A landscape with many valleys, sampled at points; each row gives a point and its height.
From any point a ball rolls to the lowest of the 2 points nearest to it. It stops when none of these is lower. Distance is the straight distance between rows; heights are no part of it.
(967) h=519: [ 86 170 125  67 183 127  73 155 107 139 142 169 126  93 134 148  94 177
 159 148]
(532) h=613: [136  85 119 126 139 124 169 116 147 116 109 115 134  96 133 114 122 103
 108 127]
(295) h=753: [132 109 128 129  91 160 169 137 121 161 119 129 141 177 106 105 134  97
 145 109]
(909) h=652: [174 146  42 100 147  78  58 145 152 140 159 104 136 167 152 113  95 139
  75  75]
(107) h=501: [169 113 117 122 108 110 137 147 114  89 197 155 120 157 134  93 107 121
 125 135]
(304) h=552: [131 125 165 174 147 175 153 114 135 126  93 157  99 129 123  91 203  96
 139 141]
(462) h=163: [ 49 117 156  88 154 174  88 118  96 128  90 134 101 112 142 165 152 145
 176 186]
(759) h=790: [100 131  85  49 164  96 133 174 120  92 137 115 141 133 148  76 110 132
 101 129]
(980) h=728: [138 135  53  69 141  99  87 175 144  88 131 107 142 124 171 157 102 104
  67  95]
(1010) h=373: [125 167 150  90 156 177  91 161 103 152 140 148 113 129 143 166  87 149
 175 116]
(534) h=379: [147 143 186 163 119 143 180 102 142 139 134 161 105 123 118 123 162 139
 125 172]
(567) h=93: [ 85 154 179 156 148 150 107 120 130 160  78 134  94  98 115 153 199 138
 133 166]
(173) h=364: [144 122 118 137 125 138 164  96 167 146  78  94 100 136 114 122 164 100
 100 134]
(423) h=486: [ 62 143 133  70 148 150  83 153  99 143 117 153 133  82 119 162 117 146
 153 143]
(386) h=456: [ 97 121 176 148 167 144 107 144 109 146 130 162 139  84 143 140 111 129
 198 111]
(1007) h=823: [171 135  95 206  56 148 110  19 114 165 119 142 151 182 111 136 141  99
 105 130]
(321) h=731: [179 143  48 126 156  64  68 168 135 119 158 118 121 129 183 141 137 144
  61 115]
(256) h=245: [108 176 172 167 129 146 132 104 133 169  86  99  96  87 120 176 161 166
 127 151]
(222) h=851: [ 91 109 173 137 149 159 136 145 119 142  85 127 138 119 113 111 142 111
 169  94]
(841) h=490: [155 114 113 172 101 158 130  72 148 138  86 128 120 155 134 111 155  48
  95 129]
(502) h=568: [171  91  91 168 109 106  77 107 114 113 166 145 176 135 149 159  98  90
 107  76]
(23) h=735: [ 65 110 147  70 129 140 178 158 115 117 100 128 131 121 115 121 136 130
 135 146]
(379) h=363: [ 87 159 167 124 120 152 132 144 131 161  94 102  95 119 120 201 136 187
 146 158]
(997) h=775: [ 98 126 117  73 113 128 178 141 122 105 110 114 115 134 112 144 112 127
 110 169]
(382) h=289: [122 146 173 114 134 178 116 174 118 136 158 156 126 160 123 131 116 151
 184 134]
(489) h=693: [161  89 104 113  92 146 101 108 131 107 126 130 157 184 157 129 104  71
 112 106]
(235) h=649: [166  84 107 167 101 145 133 126 107 118 173 175 158 149 127 110 125  87
 124 143]
(318) h=694: [164  97 124 201  94 138 141  98 113 134 131 166 154 153 128  85 130  71
 137 104]
(862) h=627: [180 134  88 154  67 121  92  72 120 132 187 131 157 183 131 116  65 137
 123 122]
(581) h=588: [121 182 139 106 176 125  98 206 105 151 167 136 132 107 137 136  93 166
 141 104]
(279) h=631: [120 163 150 107 139 144 119 195 116 138 148 103 110 135 111 130 108 168
 154  89]
(499) h=375: [148 152 148 146 144 123 162  99 159 107  80 123 100  92 129  94 185  72
  96 149]
(120) h=706: [121 108  64  75 131 100 119 146 132  72 148 111 135 105 163 155  88 123
  95 129]
(207) h=131: [ 97 153 178 151 164 128 151 106 149 133 101 146 106  67 112 137 178 129
 123 189]
(483) h=768: [181 150  70 130 153  74   9 158 134 127 165 147 140 143 171 133 149 154
  68 108]
(130) h=844: [ 88 149 130  73 170  90 136 174 138  98 129  99 133 106 121 103  94 188
 127 136]
(811) h=665: [137 101  99 112 105 112 144 120 147  99 134 121 133 126 157 148  93 107
 107 135]
(593) h=580: [177 113  98 162  65 133 128  63 153 138 153 118 153 172 118 148  99 121
 121 115]
(477) h=882: [ 92  91 131 137 147 124 162 153 139 162  85 106 134 108  93 114 136  87
 146  81]
(647) h=779: [ 86 127 160 119 131 117 157 118 131 111 105 124 111 109 118 123 155 169
 145 203]
(676) h=471: [169 140 164 178 119 145 147  98 132 119 121 144 104 128 110  92 204 106
 108 165]
(897) h=472: [151 105 124 161 112  91 167 105 142 123 150 106 142 121 128 114  98 129
 138  85]
(1008) h=680: [128 150 166 137 120 141 109 142 123 144 128 109 116 145 107 144 109 161
 180  80]
(596) h=639: [171 125 134 159  79 126 149 101 126 133 166 126 137 178 113 119 116 144
 143 124]
(239) h=802: [205 147  52 159 128  77  35 136 103 115 187 145 155 151 165 126 118 141
  90 103]
(1012) h=608: [170  77  91 175 121 121 123 105 119 115 180 165 143 129 137 141 104  63
 113 105]
(533) h=302: [168 127 141 179  93 101 132  96 150 124 128  95 136 149  95 101 123 174
 173  77]
(59) h=547: [189 129  96 135 116  96 113 130  98 115 198 153 148 153 130 124  97  99
 107 114]
(31) h=286: [103 142 189 129 132 167 166 136 116 147 133 168 112 109 126 149 167 144
 147 184]
(267) h=488: [ 93 123 173 132 179 151 107 115 117 159 125 174 136  45 147 148 135 117
 164 145]
(231) h=556: [179 155  84 118 135  50 112 135 149 117 159  71 117 147 145 107  79 166
 106  84]
(718) h=815: [107 158 115  81 113 112 159 158 136 102 140 109 128 127 111 126  97 173
 130 153]
(920) h=908: [122  78 108 143 160  90 168 147 126 129 123 110 142  84 113 104 124  85
 132  60]
(1021) h=610: [148  88 117 145  80 151 105  78 150 126 112 122 133 168 157 152 135  73
 105 136]
(556) h=705: [136 112 101  96 113 141 160 155 117 136 139 117 138 171 100 124 102 117
 127  98]
(623) h=496: [134 112 166 124 103 169 162 138 108 127 107 112 103 187 131 127 183 154
 162 143]
(348) h=589: [190 121 104 122  86 122  81 117 109 116 201 153 158 189 147 113  77 136
  98 131]
(219) h=808: [108 100 156 130 134 164 176 137 128 135  84 120 121 158 101 114 165 103
 137 116]
(76) h=738: [ 96 114 151 122 127 135 186 115 127 110  87 130 102 104 132 110 163 117
 124 182]
(411) h=609: [170 164  48 104 123  81 120 165 143 148 169 111 133 157 123 130  97 152
  80  72]
(737) h=690: [ 70  95 156 102 152 150 156 133 123 136  87 144 133 105 111 104 178 109
 137 173]
(686) h=268: [ 50 130 169 106 144 146 120 116 132 136  95 131 101  67 127 166 144 148
 152 183]
(784) h=441: [ 71 157 153  97 136 146 111 148 108 137 113 128 108  97 127 192 102 179
 165 144]
(299) h=531: [ 71 125 152 120 155 125 154 158 128 156 106 138 151  68  88 173 116 135
 144 115]
(629) h=907: [ 82 127 149 122 130 127 131 141 138 129  63  75 114 133 109 143 129 154
 169 114]
(701) h=411: [163 134 120 142 109  98 131 133 154 107 127  71 123 157 119  98  88 171
 152  91]
(963) h=567: [ 99 117 126 123 151 124 172 143 124 144 107 137 150  74 113 138 135 111
 116 131]
(697) h=485: [135 125 125 151 122 118 143  76 171  88  82 101 112 110 152 112 167  89
  84 173]
(895) h=692: [183 128  65 100 121  95  62 170 145 101 153 114 143 141 177 140  96 134
  82  96]
(554) h=253: [114 170 179 129 165 127 134 103 149 124  81 133 114  66 110  88 197 102
 114 165]
(97) h=360: [158 165 123 189  90 148 136  73 135 148  94 104 115 168 108 103 185  66
  79 133]
(772) h=275: [ 75 128 170  78 133 170 120 141 100 115 126 137  94 141 132 148 148 167
 164 180]
(1035) h=737: [167 124 120 219  97 119 133  52 143 136 121 166 137 135 104  73 152  90
 108 105]
(488) h=656: [157 150  86 110 116 112 149 164 121 134 172 105 142 158 118 142  80 110
  92  94]
(965) h=53: [ 71 120 139  88 161 140  79  81 109 109 110 161 102  80 154 169 144 167
 186 182]
(26) h=518: [ 65 116 170 137 173 119 153 117 140 151 124 166 145  28 128 118 147 145
 145 153]
(133) h=205: [136 139 149 168  96 150 164 100 139 164  94 106 114 161 100 123 191 103
 115 136]
(517) h=423: [117 130 145 108 180 169  92 138  97 146 156 165 119  91 156 145  96 120
 183 105]
(569) h=495: [153 146 115 100 109  89 149 147 154 109 145  74 124 147 134 118  62 166
 112 106]
(749) h=493: [144  96 123 142  99 133 147  85 181 114  76  86 115 128 162 128 139  94
  98 131]
(754) h=629: [106 121 152 132 151 172 150 109 125 138  80 136 123 116 106  85 205  77
 108 173]
(982) h=761: [146 143  73  57 177  94 109 177 139 110 146 124 136 127 161 105  96 117
  74 120]
(78) h=400: [164 102 132 207  92 106 157  78 147 114 128 118 128 139 129  99 141 126
 155  90]
(827) h=492: [ 75 153 138  99 151 121 148 166 104 147 145 130 136 100 102 160  97 161
 136 136]
(344) h=388: [105 131 158  77 113 158 155 159 116 113 121 105 112 173 126 126 153 165
 145 164]
(1018) h=827: [195 124  73 169  99 103  41 123  75 128 191 157 194 167 142 150  99 127
  94 100]
(4) h=871: [ 71 148 139  93 146 118 116 165 130 102  89  86 128 110 110 133 107 179
 154 124]
(441) h=446: [161 119 142 145 128 128 162 145 112 118 190 150 134 162 108 110 117 128
 150 108]
(354) h=555: [103 186 128  88 196 104  70 197 115 143 176 161 109 100 145 135 110 200
 128 126]
(825) h=781: [158  97  90 208  76 121 112  42 133 120 123 152 133 160 136 118 141  96
 114 125]
(237) h=523: [166  95  97 154  90 107 119  98 133 130 151 108 159 131 132 141  90 107
 123  84]
(105) h=334: [ 58 124 163  92 131 150 156 131 115 140 134 170 112  74 111 153 141 151
 140 189]
(836) h=376: [133 118 169 123 125 147 147 144 119 123 147 139 133 158 123  98 133 138
 164 136]
(809) h=917: [110  97 146 128 132 117 168 139 151 127  96  79 130 139 105 112 117 132
 147  89]

For each start below, name the point where the ball stops.
(809) | (411)
(811) | (567)
(279) | (567)
(825) | (533)
(920) | (567)

Call two points neighbours if one is among the 2 nearest of the other. Go from one point of each pair to the other, from neighbour to neighbour, staying as low as possible. Name the highest point that can't be avoided.
(462), (31) | (105)
(382), (567) | (26)
(382), (533) | (862)
(567), (133) | (749)
